Each row is a point on a landscape with many valleys, with its height.
From any point a ball rolls to the lowest of the 2 points nearest to it. It stops when none of these is lower. Distance is the straight distance between rows; heights are no part of it.
Bimin (h 137): [  5   2 -10   5  23  17 -11  -1 -40 -41  11 -26  15 -18   9  39 -22   7
   2  12  -7 -28  18   2   2 -33  13  -1  30  -2  -7 -15  -1 -28 -10 -16
  -7  10  19  -4  20 -13 -12 -19  28  30 -35 -28  34  26   9  -8]
reso (h 151): [-29  18  -9 -17 -21   4  24   3   3  15  16 -12   4 -18  -9 -35  20   0
  10  -2 -24  30  -9  13 -11  16   5   2 -18  21  10  21 -26 -32  30  17
   1 -24  27 -10 -34  -3 -14 -20 -12 -26  23  11  -5 -12 -12   9]
Zuled (h 96): [ -5 -40  -9 -22   8 -26 -41  -5  22  11  18  -7  13 -32 -23  26   2  -7
   1  15   5 -14 -12 -20   3  -5  22  15   8 -11   2  31 -24   3 -12  19
  -4  25 -28  -2 -16  12  -8   6  11  21  -3   1 -12  17  11   1]
tarin (h 439): [  7 -30   4  -2  24 -18  -5 -14  15  10   2   5  14 -23   1  29   4  -6
  15 -20  14  -7   8 -24  16   8 -23  18  37  16  27  12  -1   0  20  19
 -10  20   4  17  28   9  11  -2   8   0  -6   1  34   1  -2   4]
rekab (h 229): [-21 -10 -29 -19  -1 -10 -19   7  -4  -2  17 -16  27 -33 -21  21  13   4
  33   7  -5  -6   4  15  23  -8  24   6  -1   7  29  16 -28 -12  21  -2
   1   0   3  -4 -15  15 -19  28   6  10 -10  -4   9  21  11  21]
dufe (h 712): [ 16  23  -2  18 -16  31  16   2 -11  -3 -27  14 -30  35   8 -20  12   3
   0 -19  14   4   5  20 -17  14  -6 -13 -18  -5 -12 -14   2   7 -18 -15
   7 -18 -18  13 -11  -6  16  19 -36 -12  12   9 -22 -16 -11 -15]
fisad (h 418): [ 28  24  16  22   5   2  -1 -41 -14  -9 -12  -3  -3  -9  21  11   2 -25
   1   1   0  15  18  -9   7  -6 -22 -39   0 -16  13   4   5  24   0 -12
  10  17  20   7  33 -12  33  -9   9  -4  29  -7  30  29  -1  -5]
dipat (h 677): [ 16  13 -16  30 -21  26   2  21 -12  12 -14  -7  -2  22  27   9   1 -11
  13  -2   7 -33 -18  15  -9   3  -3 -29 -15 -17 -36 -45  15  -4 -38 -28
 -10  -6  -2  30   1   3  10  21  -7  21   1  -3  -7  -9   7 -22]
nebu (h 463): [  5 -15 -27 -29 -22  -7  -2 -12 -41 -24  -4   7  -6  -8 -11  -1  29  26
   3 -15  20 -12   4  -1  20  -6   7  -7  -3  22  11  10 -15   7  -3 -12
  -8  42 -19 -48  -3 -11  -2   2 -23  20  19  -7 -23  25  -3  16]
zun (h 838): [  6 -17  14 -31 -45  -1   1  -5  -6  17   0  -2 -14  26 -17 -31  -2  10
 -20  10 -21  -7 -51 -24   8  10 -16  14 -22 -17 -16 -21  19   3 -25  -8
   8  21  16 -16   2   8 -14 -28 -10  11  -1   3 -38 -12  -7   8]
velu (h 867): [ -7 -15   2  -4   9 -29 -19  -9  36   8   5  23  10  -8 -15 -18  11  15
  -3  -2  -4  29  -5  -6   0  27  -7  -6  -1  -7  22  19 -19  25  -4  21
   8   0 -13   4 -16  23  10  21 -19 -18  16   8 -18  -5  -5   9]
ruz (h 317): [  7  22 -31   7  12  15  -6  -4 -42 -23  11 -21  11 -23  37 -16  21  21
  19 -10 -12 -10 -22  -3  -2   2   8 -45  13 -15 -27 -13 -16 -22 -14  -4
   2   1  39  18 -16  10  -1 -24  -1  15  11  -5  29  -3  -5 -15]
lut (h 275): [  8 -15 -11  28  12  11 -29   7  23   9 -14  -3  -3  -1   2 -26  10 -13
 -13   4   4   8   8   7 -32  31  17 -25 -24 -16  -7  19  -2  10  -8  24
  16  12 -16  27  -8 -29  25   2  -6  32  32   0 -31 -20 -19   7]
Fefi (h 365): [  7   4  17   8   4 -15 -10 -29   7   2  -6   2  -7   6  -8  31 -18 -26
  -9  24   3  -4  15  -9  14 -30  15   5   6 -16   9   3  13  18 -12 -18
  15  18  -4   6  18   6  15  14  27   0 -16   5  12  34  11 -10]
davaf (h 441): [ 13  28  15  27   5  -7  -3   3  15  -1 -13 -11  15 -16  40   3  -4 -23
   4  -8  -1  17   3  17  -9  18 -27 -56  -2 -13  -2   2   2  10 -23  -1
   1  -5   5   9  30 -10  33  -8  -7   6  26 -19  27  -4  -6  -4]
tuzu (h 260): [ -4  -7 -45  15  11   5 -24  -9 -18 -20  22  -1   8  15  10 -10   8  13
  26   7 -17 -11  14 -10  27   7   2  -5   8 -28   4 -39  20   4  -2 -37
   6  -9  44  39   8  29  -3  39  23  26 -19  -7  14   6  13  -4]
Finol (h 158): [ 10  12  -7  37   2  18  -2   3   7  28 -25  10 -21  16  10   3   6 -38
   4   3  14   2  23  -5 -31  -9  22   3 -14  13 -21   2  23 -18  22   2
   1  -1  -7  48  -9 -24  33  18   2   0  11   4   2 -21  -6 -10]
pud (h 471): [ -2 -23  -4   8  40   2 -23   9   1 -13  20 -19  -2 -11  -2 -27 -15   8
  -6  15  -5  12  20 -20 -27   3  29  -1  10   3 -11  30   0  -4  39  33
  -3  10  32  13  -1 -24  16 -39  21  22   1  -7   5   0 -12  11]
kazu (h 210): [ -1 -22 -34   0  14  18 -20  -9 -32 -37  24 -16   5   3  -5   5  -1  15
  18   5 -17 -27  12 -13  25  -7   5   7  22 -15   4 -19   6 -18   2 -26
  -2  17  48  24  19  12  -7 -14  33  29 -38 -20  18  10   4   3]
vid (h 881): [ -2   3   1  -9 -18 -26   4  -4   3   6  -7   9  15   4   7   7   3  20
  10 -16  -8  14 -20  -6  34  13 -29  -9  -6 -14  22 -33  -3  30 -23 -11
   2   2  -1  -5   6  33  -1  30 -15  -9   6   2   1   2   7   8]
Godaf (h 466): [-11  10  -3  36   1 -23  -9  35  30  15  -6 -10  20 -14  29 -18   4  -9
   5 -12  -4  13 -10  22 -10  33 -19 -56 -11   7 -16  -4   2   9  -3  20
  -7 -11  -8   6   2 -13  33   5 -14  20  42 -13   3 -24 -10  12]
keta (h 292): [-11   2 -18  10   8  23  14   5   2  -3   9  -4   3  15  -8  15  -9 -18
  19  19  -9 -27  28   4  14 -24  18  39   3   4   5 -13  29 -11  14 -27
  11 -17  23  37   9   7  -2  27  37   3 -41  -2  28  -1   7  -7]
miri (h 793): [ -4  22  14 -16  -6  -7  30  15 -26 -25   5   2  -9   5   6 -10  -2  28
  -5 -14   4  11   3   9  -7  -6   2  -7   8  26 -13   3   7  -1  14  13
 -20   2 -12 -45  -3 -18 -14 -26 -14   5  10  -9  -8  11   1  10]
nipo (h 423): [  5 -11 -42 -26 -17  -4   4 -24 -53  -7  -4   1 -12  -2  -5  -7  37  21
  15 -16  15 -17   0 -29  22  -4   1   2   3  17  -3 -11  10  -4  28  -9
 -11  45   8 -14  -3   4  -2  -6  -9  23  20  -4  -3   9  -4  13]
kimuk (h 133): [  4  20   1 -11 -28  26  13   4  -2  11 -10 -22   7 -26   0  23   5 -32
  17   5  -4 -26 -22  22  17 -15 -17   5  -8   0  -8  -8  -8 -10 -30 -23
   8  -7  -2   3  -5  10 -14   3  -1 -17 -12  -3  17   1   0 -15]
Punog (h 207): [  3  11  12  -6  23  24   0   2 -30 -45   6 -19   4  -8  -5  21 -19   6
  -2   4   4 -17  25  10  -5 -30  13   8  18   0  12  18  -8 -11  -2  -2
  -4   3   2 -19  15 -26 -10 -29  18   8 -26 -12  15  28  -3  -1]
sepo (h 332): [  1  10  -2  17   6  14  17 -17   6  -3 -15  18 -15  21  -2  18 -11 -16
   1   7   4 -13  22  -9   8 -22  -3  25   8  -5  13 -11  28   8   0 -26
   8   0  -7  26  18   8  17  37  20  -2 -26  10  20  12   4  -6]
tuv (h 395): [ 22  20  25  -2   3   3   7 -48 -15 -18 -18   0 -13   9   9  24  -6 -21
  -9  -2   5  -2  11  -2  18 -30 -24  -5  21 -17  24  -5   9  22 -16 -19
  19  28   9 -14  32   6  14  -6   9 -22   0   3  32  35  -2 -15]
telem (h 545): [  4 -23  -7  15  40  21 -12   5  19   2   9  14  -9  26   5 -18  -6   7
  -8   2   5   4  20 -13 -23  23  -5  31  13  -4 -35 -17  -2 -11   8   8
   7 -25  11  45  -6   7  -7  10   2 -20 -22  15  -7 -44 -11 -16]
lemo (h 813): [  8   9  11  -6  -5  -7  23   2 -39 -22  -9  21 -30  37   0   8  -8  23
 -12 -17  20   1   1 -14   7 -14   4   5  10  20 -13 -30  22   6   3 -24
 -21  10 -15 -26   9  -9 -10   8  -4  19  -9  -2  -1  13  17  -9]
tov (h 374): [ -8   0 -23 -12 -16  24  -9   8  10  -9  -1  -9  10 -22 -15 -42  17  -2
   0 -11  -8  14   1  40 -22  25   3 -19 -26  -7  15  37 -29   2 -15  20
  16  -5 -15 -14 -21 -16   1 -15 -26   2  14  -3 -26  -9 -26  23]
bagu (h 511): [  2 -33  -5  24  39  20 -14  11   8 -12  13  -3  -5  26  -1 -13  -9   6
   0  -4  -1   0  27 -21 -26  16   3  23  22   7 -13  10  22 -15  30  22
  -9  -2  24  43  10 -13  16 -14  14  16 -31   0   5 -26 -11  -1]
vuk (h 377): [-26  -1 -23 -20 -23 -22 -12   7  11 -11   9   0  23 -28 -12  -1  12   9
  -2  -1   1   1 -12  32  10   5  -1 -27  -9  -8   6  13 -40   6 -29   0
  -1  -4 -43 -28 -37  16 -21  19 -23  -2  12  -4 -21   4   0  -3]
Setad (h 761): [ -2 -10  16 -40 -42   6  27  12 -13   4 -18  -9   2  -6 -21  20   1   1
  13 -14   0 -26 -22  11  34  -2 -30  30  -1  17  13 -14  -8  -8 -29 -20
  -2   4 -18 -48  19 -11 -36 -13 -19 -20 -24   3 -11  -4  -9   8]
vun (h 282): [-13  10 -30   2  -9  -1 -12  10 -13  -9  10  -5  10  -6 -11  -5  16   6
  15  13 -19  -5  10  20  13  -6  33 -12 -19 -11   4  -3 -16  -4   0 -21
   6 -18   3   5 -29  11 -17  35   5  10  -3   4  -9  20  13   1]
Pumu (h 262): [ 16  -8  35 -22   2  27  23 -10  11  -9 -14  -2 -12   0  -7   8 -14  -7
  -1 -24  16  -7   4   3   5   0 -50  42  10   7  24  -8  -7   3 -21  -4
   4  -8  -1 -14  43  -5 -15 -17  -1 -42 -39   3  10 -23 -19   3]
loz (h 178): [  8 -30   5 -14  19  -7 -26 -10   5  -8   6  12 -16  12 -18  -6 -10  12
 -23   4   2  -6  -5 -25  -5  -4  15  23   9 -22  -4  13  -8  16 -20   2
   4  19 -17   1 -10  15 -12  -2   6   7 -11   5 -23   7   3 -10]
folav (h 749): [  3  -2  -9 -29 -52   4  22   2 -13   9 -25  14  -7  14 -10  15  29   9
  14 -31  16 -22 -27  -2  34   8 -31  14 -11   9   6 -26  -2  12 -18 -21
  -8  24 -25 -25  15   5 -14   7 -30 -13   4   8 -18  -5  -7   8]
saru (h 298): [-14  -3 -16  16   1 -25 -15   5   1  13  20   0  10  12  13  -3  -5  22
  13  28 -28   3 -17 -14  35  -5  11  -9 -10 -19   6 -45  19   8   2 -26
  -1 -11  32  28   2  33  -9  39  16   8  -7   4  12  10  29  -3]
kub (h 328): [-12  18 -28 -15 -18 -10  28  -3 -20  19   3   7  -6   6  15  -1  28  21
  21  -6 -20   5 -26 -21  22   2  -7  10  -3  17   2 -33  11  -4  38  -8
  -1 -10  34  14 -12  37 -10  24 -11 -18  14  13   6 -10   8  -8]
pipa (h 874): [  5 -25 -12 -21 -17 -24 -21 -16   2  12  -3   9   8 -11 -14   0  12  12
   4 -12   6   2 -19 -17  29  19 -18  -3  -4  -4  17   1 -15  26 -13   8
   8  26  -8  -9  10  30   5  17 -15   1  14   5 -16   0  -3  10]
zupaz (h 554): [-11  30  -6  20 -38 -29   4  25   0  15  -4   8  -1  11  21 -11   3   9
  -6   9  -3  -2 -17  17  -1   4   1 -43 -27  -1 -23 -22   0   4 -21  -6
 -18 -18 -25 -11 -27   2   2  35 -13   2  34  -3 -27  10  13  -9]
delob (h 732): [ 16  11 -23   1 -24  22  19  -9 -20 -19 -24  27 -17  33   5   5  34  11
  11 -45  27  -7  10   8  21  10 -14   5  -3   6   6 -27   3  16  -2 -22
  -3   2 -15  -2   4   7  -1  34 -38  -2  -2   9 -16  -7  -3   2]
Dem (h 895): [  0  17  12  -6  -3  -4  15 -18  -2 -22  -6  23  -4   9 -16  -3  -5  13
  -7   4  -5  14  -1  21   7  -9  -6   3  -5 -22  27   3 -20  19 -28 -17
  12 -22 -13 -27 -19  18 -20  23 -21 -27  -5   5 -12  35  10  -6]
fuba (h 264): [-23  -1  16   1  15 -37  -8  30  24   8  19  11  31  -5   5   1 -18  17
   1   1 -27  22  -3  -3  13  16   2  -1   1   3  24   4  10  15  14  13
  -5 -27  10  -9   5  19  -5  21   7   4 -11   1  16   7  11  21]
lil (h 408): [-14 -22 -17 -27 -27   3 -20  15  22   0   3   2  17 -22 -30 -28  18   4
   0  -9   7   3  -9  28  -1  20  -6 -11 -22   2  23  36 -34  19 -24  14
   3   4 -42 -39 -16  -6 -11   8 -22   7  11  -6 -38  -8 -14  19]
ginuv (h 527): [-15  24 -17  26 -11 -24 -12   2  11   5   7  -3   1 -19  12  10   1 -19
 -11  21   9   7  12  28 -13  -4  19 -51 -21  -6 -20  17 -16 -10  -6  -1
 -10  -7 -32  -3 -34  -8   7  18   7  10  41  -3 -13  16  25 -16]
dod (h 271): [-11  20  14  -7   6   7   8  10  -8 -26   2 -12   2  -5 -16  22 -27  -8
 -13  21  -3  -5  15  31 -16 -36  24   9   2   0   8  37 -15  -8 -14   5
   2 -15 -17 -36 -11 -26 -22 -11   9  -4 -17 -13   2  25  12  -5]
vone (h 272): [  2  11 -22 -10  -4   8  12  -6 -21  -2  13 -18  23 -36  22   6  21  20
  26 -16 -11  -8 -31  -1  22   9 -17 -15  11  -6  -8 -31 -15 -27  -5  -3
  -9  -4  31   9 -14  23 -21 -12  -9  -9  -3 -11  29 -13   1 -12]
vive (h 604): [ 13  11   9  16  10 -19 -11   3 -14 -24 -11  13  -6  14  23 -17  -1  32
 -12 -24   5  18  12   0   1  16  -3 -43  -8  -9 -13  -6   5  24 -12  -3
  -8   5 -13 -18  17  -4  15   5 -12  27  10  -5  -8   1  -5   6]
vunu (h 887): [ -9  26   4  -5 -19  -1  20 -13  18  -7  -1  12  15  -4   6   5   4   2
  12 -11  -7  27 -13  29  21   3 -34 -12 -11 -15  38 -10 -17  30 -25 -13
  14 -22  -1 -27   3  20 -12  25 -32 -42   2   8  11  20  -3   4]
rula (h 827): [  7 -12  16 -10 -21  -6  15   6 -21  12 -14  17 -19  37  -3   0   1  20
  -8  -2   3 -11 -19 -26   7  -1 -12  13  -3  14 -15 -19  29   4   1 -10
  -8  21   3  -9  18  -7  -5 -15   0  23  -2   4 -12 -12   0   4]
mola (h 661): [ 19   3   2  17  -7  32   8  -8  -9  21 -11   2 -26  27  17  -4  -8 -15
  -1   2  11 -17 -17 -14  -4  -8 -22  -3  -4 -12 -38 -41  19  -7 -27 -32
  -4  -3   7  41  11   2   9  -2   1  -7 -10   2   4 -32   4 -32]
zof (h 858): [  3  -2  24  -5  -4 -21 -10  -7  30  14  -3  30 -13  27  -8 -42  -2  29
 -26   5 -14  35 -21 -18  -9  22 -17   7 -15 -23   4   3   3  28 -14  22
  20  -5   3  -5  -6  15   4   1 -20 -24  23  23 -36 -10  -2   1]
mimer (h 67): [ -6  19  14 -16 -18  18  26  11  -3  17   6 -18   0 -13  -4 -14   2 -24
   2   9 -17   6   0  18 -21 -11  18  13 -15  26  -8  32   4 -33  31  11
  -1 -19  20  -5 -25 -18  -5 -37   6 -22  13   1   8  -8  -9   3]
pofuv (h 288): [-17   0  24  -8   6   0  11  25 -10   3  23 -22  12   6 -12   4 -35   4
 -11  32 -30  -8 -12   2   8 -24  14  28   1  -5  -8  -2  11 -16   2  -7
  -2 -22  29 -14   1  -5 -24 -25  29  -3 -26  -2  10  11  15  -1]
Vanom (h 777): [ -8   0  20 -37 -24  -1  25  21 -10  -6   0  -2 -10   6 -18  -2  -9  14
 -10  -9   2  -3 -21   4  -3  -5  -9  15  -1  21   4  15  -7  -7 -10   8
 -13   4 -24 -57  -9 -16 -32 -35 -13 -13   0   2 -19  -5   4  11]
zuzu (h 622): [ 13   1  -1 -14   0   4  23 -20  17  23  -9   2  -4 -20   1  11  23 -22
  -7 -27  30   2 -12  -5 -18  11 -30  11  10  12 -14 -11 -23  -3  -6  12
  -6   9 -30   4  -7  12  -3  -9 -22 -39  18  11   2 -36 -15 -19]
Vob (h 243): [ -4 -34  12 -23  19  17 -10  17   3  -4  12   0  -3  -3 -27  -3 -15   3
 -13   4   7 -15  -6  -5 -21  -3  17  35  10 -14  -9  10 -18  -9 -11   5
  -1  -4  -7  -5  -6   3 -25 -21   3   0 -35   1 -18 -13  -1  -1]
lino (h 574): [  6  -4  -1  31  23  14   7  19  15  -4 -12  26  -6  33  20  -8   5  10
   2 -33  15  13  27  -7 -18  27 -13  15  16  18 -10 -21  18  -1  16  13
  -7 -33 -10  34   7   1   9  10 -25 -15 -11   9  -1 -44  -3  -5]
magab (h 190): [ -7  19  15   7 -21  12  18  21  23  18  -7   1   5  13  -5   2 -14 -21
   6  22 -19  -1 -21  24   7  -5   2   8 -20 -10  11  -8  17  -4 -11 -12
  18 -34   8   5  -1   3  -8  14   5 -16 -19  -1  11  -5   1   4]
Kep (h 326): [  7   4 -20  25   6  15 -22   2  -7 -16  -6  -4  -2   4  19 -50  19   6
  -3  -6  -7  24  13  23 -22  31   8 -38 -24 -16 -10  18 -18   7  -7  13
  18  -6   8  13 -19 -16  20  -4 -32  10  30   0 -27 -14 -20   8]
nufe (h 413): [ 24 -28   5  -8  21 -30 -24 -37  -1  -8  -3   2  11 -27   5  39   6   1
   0  -3  22  -6   9 -27  20  -7  -8  -2  32  -5  18  14 -10  12  -4   3
  -8  56 -10  -7  36   8  13 -12   7  12   7 -12  22  26   5   5]
bas (h 336): [-17  26  17  -4  16   0  24  -3  -1 -23  -5  14  -3   0 -17  32 -23   9
 -16   0  15  12  31  29 -10 -42  18  35  19  16  19  10  -4  -4   6  -5
  -5 -26 -32 -31 -19  -4 -23  23   6 -29 -20   4  13  39  20 -12]
Lelot (h 462): [  0 -24  19 -14  35 -23  -5 -10  32  20   7 -11  17 -35  -5  37 -13 -13
   0  12   1  -9 -11 -24  10  -9 -17  32  30  11  10  -2 -11  -5  14  14
  -3   5   9  11  17  11  -6 -18  25 -23 -18   4  40  -8   7  -6]
Bovin (h 227): [  5  19  25  -6  -6  14  28  -9  13   1 -10 -12  20  -5  11  12  -9 -12
  19 -17  -4  -2   2  15  20   7 -42  22  14   6  44  -8   5  -7  -6 -12
   9 -12  23  -3  38 -10 -12 -10  -6 -27 -34  -8  36 -15 -15  14]
Telop (h 309): [-15   1  28   2  26 -11  11  23  26  -2  19  -3  20   2   0 -11 -17  24
   4 -11 -24  28  -1  -3  -3  13 -12  31  19  15  25  10   5  -1  28  20
   0 -30  23  -7  14   4 -18 -20   7 -27 -21  -1  25 -18  -4  16]
bis (h 335): [-13  16  45  -7  30  16  21  22  12 -13  22  -8  10   5  -3  -7 -38   5
 -15  13 -20  12   1  17 -20 -12   1  28  14  -4   6   5   1 -16  -1  11
   4 -35  23 -28   1  -5 -28 -30  16 -39 -28 -10   8  -3   4   1]
pef (h 222): [ 13   5   7  45  22   2 -25   2  11   7  -6   2  -9  13  23 -15   2 -30
  -6   8  -1   9  36  -4 -27  12  18 -25 -16  -8 -14  14  18  -2  17  13
  13   2   7  43   6 -23  39   5   4  19  24   5  -9 -11 -13  -4]
Pozaz (h 848): [  1 -24   8 -27 -26 -12  -4   0  18  17  -2   9  -5  16 -14 -43   8  25
 -30  -1 -10  21 -48 -16   2  24 -11  -7 -22 -10  -7   1   6  26 -17  19
  15  21 -10 -23  -8   9   6 -21 -10   9  33   4 -38 -16 -11  17]
vate (h 375): [ -9   6 -39 -13 -28 -16  12  -4 -22  15  10   5   1  -9   3 -15  49  29
  22 -20  -4   6 -15 -15  19   6   1  -9  -7  24 -10 -13   3  -9  43   4
  -8  13  12  -4 -21  12   1   6 -20   4  43  12  -7  -4   2  11]
beriv (h 59): [  1  25   9   8   0  29  11  -1   3  21 -16  -7 -18   7  -8  -9  -2 -39
 -13  22   5   6  20  14 -56 -17  21   7 -11  12 -19  28   2 -22  26  13
   4 -16  -1  17 -19 -33  19 -20  10 -20  16   9 -10  -8 -14 -18]
nupi (h 432): [  2 -25  18   4  19   6 -16  15  -3 -29   7  -5  -6   8 -10 -27 -17  14
  -9  -4   1   2  10 -13 -21  11  21  -9   9  -6   7  29   6   9  15  21
  -8  19  17 -15  21 -34  16 -48   9  45  -9 -19 -10   0 -14  21]
Dafu (h 598): [  9   2  18  10   4  11  21   7  23  17 -16  10 -11   8  -2 -10   5 -10
  -5 -22  17  12   7   3 -23  23 -22   8   5  22  -7   1   5   8  20  24
   0 -18 -11  16  13 -14  11  -6 -18 -18   4  14   5 -41 -16   0]
Mume (h 330): [-18   9 -35   4  -3   5  -9  12 -10 -17   8   6  13 -11   2 -13  17  15
  16  -6  -5   4  -1  37   2  10  14 -14 -15 -18   0  -9 -39  -1 -18  -7
  11 -32 -16   6 -45  29 -14  43 -26 -18   4   9 -24   0   2  -5]
Zude (h 388): [ 20 -26   4  -8  14 -21 -27 -38  -3   4   7 -16   5 -29   4  16 -11  -3
  -4  17  -4   1 -10 -31  14   1  -7 -22  17 -20   0  12   5   9  -3  12
   0  47  20   7  28  -2  18 -39  22  18  24  -9  18  21   0   2]
Fot (h 345): [ 24 -36  -5  -8  13  25 -13 -11   6   9 -15 -18  -2 -15   2  11   4 -24
  -1 -15  30 -29   1 -23 -17  11 -10  11  22   4 -14  -4 -14 -10 -15  18
  -8  28 -15  19  24 -19   8 -33   7  25 -28 -12   0 -36 -19   4]
kadun (h 361): [  5 -16 -20  -2  17  -9 -25 -22  -8  -2  10 -25  18 -40  23  -8  16   8
   3   1 -15   0 -19 -28  12   9  -1 -32  13 -18 -13  -4  -6  -9  -4   8
   4  26  39  27   6  14  14 -37  14  17  24  -8  19   4  -8  -3]
rutud (h 186): [  6  28  -3   3 -16  19  28  -5  -4   3 -14  -7   3 -19   6  23  18 -32
  25 -19   5 -11  12  23  21  -5 -20   6  11  15  28  -7   3  -2   4 -14
   3  -1   5   1  16  -9   1  14  -9 -13 -10  -4  30  -3  -6   8]
budef (h 205): [-23  -7  24  -3  10 -22  -4  38  33  10  12  12  17   8 -16  11 -34   9
  -3  10  -8   0  -1  10 -11  -3  13  20   1  13   7  21   7  -4   4  18
 -11 -34 -26 -26 -15  10 -22  15  14   4 -23  -1 -13   5  22  16]
mikip (h 419): [ 12  -9   7   9  -7 -22 -12   4  16  15  -9  -5   5 -13   6  19   5 -19
 -11  -7  23  -2  11  -6  -6   7   6 -25   0  18   0  20  12  14  11  18
 -19  27 -34 -11  13 -25  31   3   5  27  27 -12   5   0  -1  14]
mubor (h 242): [-12   3  18   6   0  23   9  15  16  17  14  -5  -2  14 -15   1 -30 -31
  -5  37 -26  -7  -6   6  -6 -32  14  32 -10  -2 -12  -6  29 -21  11 -15
  10 -23  28  24   1  -2  -2 -16  37 -10 -30  -5  12  -3   5  -3]
potuf (h 382): [ 15 -31   0  -2  -6   3 -11  -3  -3   2  -8  -6  -8  -5  10   1  11  -3
  -1 -17  23 -21   7 -29  -7  14 -14 -12  12  20  -5   1  23   0   6  22
  -5  44  -5   2  35 -24  23 -28   5  40  -4 -14   9 -17 -14  18]
Bug (h 580): [  8  14   2  23  -9 -30   0  12 -18   1 -10  24 -18  34  28 -13   0  35
 -14 -11   7  10 -14  -4   1  12  10 -36 -12  -3 -31 -34  16  15 -21 -12
 -11   1 -24  -6  -2   3   8  24 -20  14  30   8 -23   1  21 -11]
memuk (h 431): [-11   9   6  16  29 -11   7 -13  16  15   0  15 -12   6  -7  18  -9  -1
 -16  20  -4  20  14  -9 -26 -23  17  25  10  16 -16  13   6  -5  39  18
  -5  -3  -5  14 -24   6  13  14  13 -29  12  15  -1  17  16 -20]
bav (h 266): [-24 -20   8  -7  18  15  -5  35  18 -10   7   7  11  12 -28   2 -27   2
  -3   4   4 -20  15   8 -15  -4  19  44   1  -3   8  18  -5 -10  -4   5
  -4 -37 -18 -11 -14   7 -33  15   7   1 -53  -4 -19  -8  10   7]
Livi (h 903): [  1  10  14 -15 -10 -11   6 -28 -18 -15  -7  15 -18  23 -27 -13   2   1
  -6  23  -5  17   4   3  12 -20   7  14 -10 -13  36  24  -5  26  10 -12
  22   8   6 -30 -11   8  -6  14  -3 -24   2  17 -21  44  -7  -5]
viz (h 695): [  7  20   1  19 -38  30  12  23 -11  10 -23   4 -19  37   2  -8  -5 -20
   3   1  10 -27   6  21  -7  -1   9  -5 -24   1 -12 -13  23   0 -10 -25
   1 -12 -15  21   3 -15   7  13  -8  20 -16   3 -24 -14 -12   5]
suv (h 479): [  2 -22  20  21  36  -1  -3  25  -8 -39   9   4   4  24  10   6 -36  31
 -12  -9  19  -1  25 -23 -14   0   5   3  29   9  -1   4  16   5  10  18
 -17   3  -3 -18  31 -22   6 -26  19  35 -36 -15   7  -2   4   6]
bes (h 424): [ -3   5  12  15  -8 -41 -10  -7  31  10  -2  12   0 -10 -10  19 -16 -28
 -25  13  34   9  29  13  -2   0  11 -25 -10   8  17  38   9  22   4  10
 -13  13 -56 -29   6 -19  20  22  19  17  24  -2 -12  27  12   8]
Gura (h 393): [ 14   7  18  15   3 -38 -11 -39   3  -1  -7   6 -11  -4  -6  27 -13 -33
 -22  19  13  17  33 -15  14 -18  10 -17  -9 -10  15  24   8  28  12 -15
  -3  23 -19 -20  22 -11  29  23  21  11  11   3   7  56  12   1]
Pavom (h 223): [-10  12 -28 -27 -24  17   8  -1 -21  15  13 -26   2 -26  12 -22  27   2
  24  -7 -26   3 -35   7  15  12  -5   0 -11  -1   3  -2 -15 -34  12 -14
  13  -2  51   3 -26   7 -23 -18 -10  -8   2   6   3  -7 -11   9]
rolud (h 499): [-10  16   6  26  20 -19 -19  13   7   5  14  -4   1 -11   5   5 -19  -5
 -17  42 -17   9   7  11 -24  -9  37 -30 -12 -10 -28  14  -3 -14   1  20
  -4 -22 -13  17 -34 -11  11  -7  13   6  30  -2 -10  14  19 -15]
Bezo (h 302): [  2 -22   0  -9   2  22 -10  11   5   4   1 -19  10 -14 -10   2  -8 -23
  -3   3  11 -17  -6   2 -21   2  12  14  -5   2 -22   9  -2 -22  -3  17
  -1  10 -10  20  -7 -20   0 -29  12  25 -20  -6  -7 -25 -11   1]
lefi (h 337): [ -4  -3 -22   4 -15  -4   0  -4  -6  43   6  -2  -7   8  22 -19  11  12
  20  14 -18  -4 -37 -31  22   2  -5  -9 -17  -9 -24 -42  13  -6  10 -12
   3 -13  43  33 -20  36  -4  14   3   2  17  12   8 -21  16 -17]
Vome (h 385): [  1  20  11   2  30   0  22 -22  13  -5  -4   8  -7  -8 -11  38 -11 -19
  -8   9  15   8  37   9 -13 -44  11  37  29  19   5   8  -5 -19  16  -1
   1 -13  -6  -2  -6   3  10  19  14 -43 -10   7  29  19  10 -23]
gutu (h 169): [-14 -30 -24 -18  15 -27 -35 -12  -3   2  21  -8  10 -32 -19  17  18   1
  12   8   6  -8  15 -18  11 -10  32   1   9  15  17  31 -18  -2  37   8
 -11  29  -9  -9 -10   5   2  16  20  31   8  -4   0  28  11  19]
taf (h 470): [-13  19  13  31  25 -14  -6   8  14  22   7   3  -7   4  14 -18 -17   2
 -10  35 -32  20   8  -2 -26  -7  25  -8  -8  -1 -14  17  12 -11  30  23
   6 -27  21  25 -27   1  11  -5  12 -17  25   8   4   5  14 -15]
bina (h 642): [ 26 -10  -3 -11 -11  41  24 -24  -5  23  -9  -6 -25   6   0  -2  15 -36
  -6 -14  22 -19 -26 -11 -10   7 -16  16  -3   4 -42 -31 -13 -18  -2 -14
  -5   4   1  20   8   1  -9 -18 -12 -30  10  16  -7 -38 -17 -20]

For each start below, name the point where the ball stops.
ruz => beriv
lil => beriv
mikip => Zuled
Pozaz => nupi
Bug => Bimin
vuk => Zuled

Call two points neighbours if one is among the 2 nearest of the other. Go from one point of each pair to the other, from neighbour to neighbour, staying as low as possible. Name the highest point that can't be avoided.
budef and beriv => lil
budef and kimuk => bis
budef and Zuled => bav
kub and Bimin => lefi
